Each row is a point on a landscape with many valleys, with its height.
A ball rolls from a point to the lowest of its 2 nearest points, and stops where none of them is lower. Distance is the straight distance between rows; heights are no part of it.
lapi (h 52.2): .05	.12	-.13	.20	.38	-.20	-.39	-.09	.33	.08	.45	-.21	-.05	-.11	.07	.12	.00	-.01	-.05	.17	-.28
tumeg (h 12.3): .20	.00	-.30	-.21	.12	.33	-.07	.16	.02	.03	-.01	.16	-.08	-.32	-.26	-.40	.03	.22	-.18	.08	.22
fip (h 42.0): .07	-.11	.01	-.28	.44	.18	-.19	.01	.27	-.02	.08	.19	.16	.42	.14	.08	.05	.13	-.35	.35	-.12
Fepeb (h 27.7): .11	.29	-.17	.16	-.18	-.14	.19	-.28	-.42	-.15	-.05	.07	.23	-.25	.05	-.09	.12	.11	.11	-.10	.19
tum (h 33.1): -.08	.32	-.04	.07	-.23	-.17	.10	-.13	-.04	.07	-.13	-.10	-.19	-.12	.18	-.14	.03	.02	.40	-.31	.00
bazo (h 23.3): -.26	-.07	-.20	.06	-.36	-.15	-.13	.18	-.02	.08	-.23	-.08	-.25	.06	.23	.11	.01	.17	-.16	-.06	-.17
dobi (h 52.3): -.26	-.15	-.01	.32	-.23	.00	.09	-.13	.10	-.05	.08	-.10	-.36	.08	-.01	-.22	.15	-.13	.61	-.14	.07
kisen (h 9.5): .06	.01	-.35	-.17	.10	.13	-.03	.25	.05	-.08	-.02	.22	.14	.03	-.35	-.26	-.09	.10	-.31	.10	.12
Zedo (h 24.6): -.04	.32	-.18	-.16	-.13	-.24	.11	-.17	.06	-.01	-.25	.00	-.05	-.02	.20	-.27	.05	.15	.19	-.22	.01
noviz (h 32.3): .04	.20	-.14	.06	-.04	-.41	-.04	-.01	-.15	-.32	-.13	.06	.20	.06	.23	-.34	.01	.04	-.13	-.28	.01
sufan (h 31.1): -.03	.17	.22	.06	-.18	-.01	.14	.08	-.40	-.24	-.09	-.01	.05	.07	-.27	.21	-.19	-.18	-.34	-.03	.13
muner (h 36.8): .10	.10	-.03	.17	-.18	-.33	.02	-.06	-.19	-.26	-.17	.08	.08	-.02	.41	-.16	.11	.06	.03	-.15	.00
tavi (h 16.6): .15	.14	-.14	.15	-.22	.00	.08	.08	-.39	-.27	.00	.13	.25	-.16	-.32	-.18	-.09	.07	-.27	-.05	.18
ratip (h 22.8): .27	-.38	.03	-.07	-.22	.27	.13	.04	.05	-.14	-.11	.22	.25	.12	-.17	.06	-.01	.07	-.25	.10	-.01
kuvok (h 47.9): .01	-.01	.07	.19	.41	-.09	-.33	.01	.44	-.03	.38	.05	-.02	.13	-.16	-.10	.17	-.31	.36	-.02	.00
Lep (h 68.8): .09	-.09	.07	-.02	.35	-.03	.07	-.34	-.02	.43	.20	-.30	.03	-.33	.04	.20	-.23	-.13	.21	.09	.13
nifo (h 26.6): .18	-.25	-.24	-.08	.13	.34	.20	-.13	-.09	.28	-.10	.07	.03	-.43	-.12	.05	.02	.09	-.03	.19	.20
Fara (h 45.8): .13	.16	.01	-.04	.30	-.04	-.38	.11	.33	-.01	.31	.12	.22	.17	-.14	-.11	.16	-.34	.09	-.10	-.13
ved (h 30.8): .20	-.15	-.09	.10	-.18	.45	.26	-.14	-.28	.19	-.12	.06	.03	-.26	-.17	.26	.05	-.01	-.09	.08	.13
mut (h 26.0): .32	-.18	.00	.15	-.29	.32	.23	-.05	-.17	-.06	-.03	.17	.26	-.15	-.26	.14	.01	-.02	-.03	.02	.04
pas (h 27.2): .18	-.47	.20	.09	-.02	.09	-.25	.23	.20	.11	.12	.05	.03	.11	.09	.32	-.06	-.28	-.20	.18	-.24
Venes (h 50.1): .20	.09	-.01	.20	.29	-.15	-.37	-.15	.35	.06	.39	-.18	-.03	.09	-.02	.20	-.20	.04	-.37	.27	-.35
gafis (h 29.9): -.17	-.06	.16	-.08	.11	.07	-.18	.13	.33	.00	.11	.00	-.06	.39	.21	-.09	.17	.19	.29	.08	-.18
sobe (h 33.8): .20	.23	.04	.27	-.20	-.10	.11	-.24	-.33	-.16	.08	.05	.36	-.19	-.13	-.03	.11	-.04	.27	-.25	.15
Zevo (h 18.4): -.08	.23	-.10	-.15	-.04	-.10	.02	.14	-.09	.04	-.10	.06	.08	.01	-.17	-.12	-.19	-.27	-.29	-.11	.05
zulo (h 76.5): -.08	-.10	-.01	-.09	.31	.08	.22	-.13	-.30	.28	-.12	-.07	-.11	-.33	-.18	.24	-.17	-.05	-.31	.22	.29
Zes (h 72.3): .18	-.09	.04	-.10	.27	.12	.10	-.41	-.10	.40	.29	-.40	.20	-.40	-.27	.23	-.27	.02	.03	.13	.20
pak (h 18.9): .11	-.23	.31	.16	-.23	-.02	.06	.06	.21	-.24	.09	.05	.08	.30	.07	-.05	.03	.02	.29	-.08	-.15
tumep (h 22.6): .13	-.07	-.26	-.17	-.04	.38	.26	-.13	.01	.07	-.14	.10	-.03	-.34	-.10	-.19	.17	.30	.17	.08	.18
sib (h 15.7): -.09	-.02	.00	-.22	-.02	.18	.40	-.24	.10	.08	-.22	.09	.04	.03	.11	-.16	.16	.35	.41	.07	.09
luman (h 21.6): .17	-.30	.02	-.17	-.09	.43	.08	.13	.12	-.13	.03	.16	.27	-.03	-.24	-.18	.13	.30	-.06	.07	.06
Roru (h 33.0): -.11	-.08	.00	.04	-.02	-.02	-.18	.17	.31	.01	.14	-.03	-.12	.15	.06	-.08	.12	-.08	.40	-.06	-.20
nedu (h 54.1): -.19	.07	-.29	.34	.42	-.23	-.32	-.10	.42	.03	.47	-.23	-.14	-.08	.04	.10	.13	.17	.20	.23	-.39
fodit (h 17.0): -.30	-.09	-.11	-.08	.08	.04	.06	.01	.27	.21	-.08	-.09	-.39	.09	.34	-.04	.20	.24	.48	.14	-.10
Gano (h 48.4): .16	.08	.09	.09	.32	-.15	-.34	-.09	.16	.11	.41	-.20	.06	.05	-.18	.25	-.38	-.12	-.50	.29	-.14
bidif (h 48.6): -.41	.10	.17	-.05	-.07	-.09	-.07	.36	-.29	-.23	-.13	-.22	-.45	.01	-.19	.36	-.06	-.01	-.29	-.12	-.03
talif (h 20.5): .09	-.15	-.08	-.20	.10	.35	.11	-.01	.17	.01	.04	.16	.17	-.15	-.18	-.21	.23	.20	.18	.05	.10
riseg (h 39.6): -.18	.22	.28	-.05	-.05	-.09	.02	.27	-.29	-.22	-.10	-.09	-.22	.11	-.21	.19	-.22	-.20	-.33	-.09	.04
gofo (h 42.9): .20	.04	.04	.19	-.28	-.21	.14	-.15	-.23	-.20	-.18	.11	.13	.04	.15	.06	-.07	.02	-.16	-.04	.08
savif (h 74.8): .03	-.16	.04	-.10	.34	.22	.18	-.25	-.25	.23	.10	-.33	.07	-.46	-.25	.23	-.19	-.03	-.24	.14	.28
volok (h 40.3): .14	.12	-.01	.07	-.19	-.09	.09	-.09	-.03	-.10	-.02	.09	.27	-.06	-.10	-.16	.03	-.12	.18	-.26	.00
daviv (h 54.9): -.14	.20	.20	.15	-.36	-.18	-.10	.14	-.23	-.12	.12	-.28	.00	-.11	.03	.08	.04	-.12	.03	-.33	-.12
kog (h 25.5): -.09	.33	-.05	-.04	-.16	-.29	-.06	.05	-.16	-.06	-.08	-.02	.04	.05	.04	-.21	-.15	-.13	-.19	-.26	-.01
nov (h 43.8): -.25	.18	.03	.10	-.18	-.01	.07	.05	-.05	.21	.03	-.21	-.28	-.20	.10	.01	.10	-.16	.42	-.25	-.08
Tubi (h 43.5): .11	.06	.05	-.08	-.02	-.10	-.06	-.01	.23	-.18	.07	.14	.32	.18	-.19	-.26	.09	-.09	.24	-.26	-.04
nozon (h 11.4): -.15	.02	.03	-.26	.05	.06	.22	-.16	.23	.17	-.25	.02	-.19	.14	.34	-.12	.13	.31	.35	.08	.01
Fenum (h 23.4): .19	.13	-.26	.04	-.24	.02	.14	-.15	-.24	-.25	-.11	.10	.14	-.29	-.04	-.29	.14	.40	.01	-.02	.22
kilu (h 46.3): .05	-.02	.07	.07	.36	-.16	-.41	.23	.08	.07	.29	-.11	.01	.11	-.12	.24	-.27	-.31	-.50	.27	-.13
difeg (h 49.6): .23	.10	.10	.31	-.29	-.22	.03	-.18	-.55	-.16	-.13	.04	.12	-.01	.32	.24	.09	-.05	.02	.10	.14
Kivu (h 23.5): .24	-.34	.26	.13	-.24	.14	.03	.09	.12	.01	.05	.07	.09	.15	.03	.19	-.08	-.25	.08	-.02	-.18
tise (h 71.0): -.10	.24	-.10	-.23	.15	.03	.20	-.17	-.15	.36	-.24	-.12	-.15	-.40	.14	.05	-.02	-.16	.03	-.04	.17
dar (h 39.7): -.02	.06	-.15	-.19	.16	-.08	-.23	.16	.18	.16	-.07	.08	-.13	.16	.11	-.03	-.07	-.15	-.25	.11	-.12
vevi (h 36.9): -.01	-.15	.19	.17	-.17	-.02	.05	.19	-.16	-.03	-.25	.25	-.13	.25	-.18	.27	-.35	-.13	-.46	.01	-.03
fop (h 23.2): .00	.33	.08	.10	-.20	-.10	.13	-.05	-.49	-.29	.01	-.02	.23	-.15	-.24	.03	-.05	-.09	-.24	-.11	.20
ket (h 23.1): -.03	-.13	.32	.07	-.05	-.16	.05	.02	.12	-.31	.04	.01	.18	.33	.24	-.23	.13	.21	.29	-.18	-.07
vonan (h 40.2): .03	-.14	.00	-.01	.06	.03	-.05	.27	.01	.04	-.03	.27	.05	.23	-.21	.11	-.30	-.27	-.46	.13	-.01
gud (h 43.1): .08	-.28	.40	-.10	-.09	.25	.07	.07	.14	-.14	.02	.18	.47	.42	-.01	-.05	.04	.29	-.03	.09	-.03
besad (h 12.4): .00	.08	-.24	-.01	-.10	-.01	.14	.15	-.17	-.17	-.13	.18	.16	.01	-.28	-.20	-.21	.11	-.31	-.02	.11
gutip (h 64.4): .08	-.10	-.09	-.04	.32	.00	.18	-.24	.13	.32	.08	-.10	-.04	-.24	.06	.03	-.04	-.17	.40	.07	.11
Tugol (h 43.2): -.10	-.19	.17	.08	.17	-.05	-.32	.41	-.01	.10	.12	.06	-.16	.19	-.11	.32	-.28	-.26	-.53	.16	-.09
Zubu (h 73.8): -.12	.11	-.16	-.10	-.01	.14	.27	-.14	-.21	.27	-.36	.08	-.16	-.26	-.06	.16	-.07	-.02	-.20	.09	.21
Kulu (h 66.2): -.20	.11	-.03	-.07	.19	-.01	.04	-.16	-.11	.45	-.06	-.32	-.40	-.42	.29	.16	.01	-.08	.25	-.05	.10
fozip (h 44.7): .07	.09	-.06	-.19	.07	-.03	-.19	.12	.22	-.09	.13	.18	.34	.22	-.17	-.18	.01	-.25	-.05	-.13	-.10
Figu (h 30.9): -.13	-.12	-.02	.04	-.21	-.07	-.06	.21	-.07	.11	-.28	.10	-.31	.17	.09	.15	-.19	.01	-.35	.01	-.09
nuseb (h 42.7): -.20	.00	.03	.27	-.15	-.06	-.06	.08	.10	.06	.19	-.12	-.20	-.05	-.05	-.05	.12	-.23	.52	-.28	-.05
deru (h 57.5): -.23	-.20	.10	.08	.03	.12	.22	-.20	.21	.07	.01	-.01	-.34	.15	.10	-.22	.14	-.13	.60	.08	.12
rez (h 44.8): .03	.15	.11	.32	-.27	-.34	-.18	.09	-.33	-.28	.05	-.05	.05	-.08	.26	-.03	.09	-.06	-.08	-.26	-.08
femo (h 29.2): .14	-.28	.11	.06	.11	.04	-.37	.28	.37	-.05	.33	.09	.06	.24	.05	.11	.08	-.24	.06	.14	-.32
kemo (h 54.8): -.37	.09	.07	-.20	-.03	.02	-.01	.17	-.27	-.09	-.12	-.34	-.49	-.20	-.04	.34	.08	-.12	-.17	-.09	.01
vuvag (h 42.5): .05	-.18	.29	-.25	.07	.20	-.09	.12	.29	-.05	.03	.16	.21	.48	.09	.05	.05	.12	-.14	.19	-.18
Fotar (h 37.0): .01	-.03	.00	-.09	-.09	-.03	-.20	.17	.19	.06	-.03	-.02	-.05	.11	.14	.00	.00	-.13	-.04	-.02	-.22
Boso (h 60.2): -.12	-.10	.00	-.07	.36	.03	.18	-.26	.25	.15	.04	.02	-.24	.02	.12	-.18	.13	-.06	.58	.19	.14
ber (h 41.4): .05	-.02	-.24	-.19	.46	-.02	-.20	.09	.22	.01	.01	.19	-.02	.34	.05	.06	-.10	-.04	-.45	.28	-.04
beb (h 18.2): -.11	.14	-.08	-.30	.02	.13	.25	-.15	.10	-.02	-.12	.06	.22	.02	.00	-.36	.22	.48	.25	-.06	.13
pufur (h 12.0): .00	-.04	-.04	.06	-.33	-.13	.05	-.12	-.04	-.04	-.36	-.03	-.28	.09	.40	.06	.02	.33	.02	-.04	-.11
sutus (h 20.4): -.01	.20	-.23	-.15	-.09	-.09	.20	-.23	-.06	-.16	-.25	.05	.22	-.10	.06	-.34	.16	.38	.11	-.11	.12
riken (h 59.9): -.30	.05	.05	-.16	.09	.06	.03	-.04	-.26	.18	-.09	-.41	-.50	-.33	.16	.36	.11	-.05	-.05	-.06	.08
lolo (h 27.1): -.16	-.16	.20	.05	-.13	-.06	-.13	.19	.17	-.18	.11	-.07	.03	.46	.30	-.11	.14	.42	.24	-.06	-.19

For each start below, name the point where the ball stops.
kuvok => pak
bidif => kisen
Zedo => nozon
Fara => nozon
dar => pak
nedu => pufur
difeg => kisen
Lep => nuseb
Fepeb => nozon
rez => kisen
Zubu => kisen
ved => talif
lapi => pufur
vonan => pufur
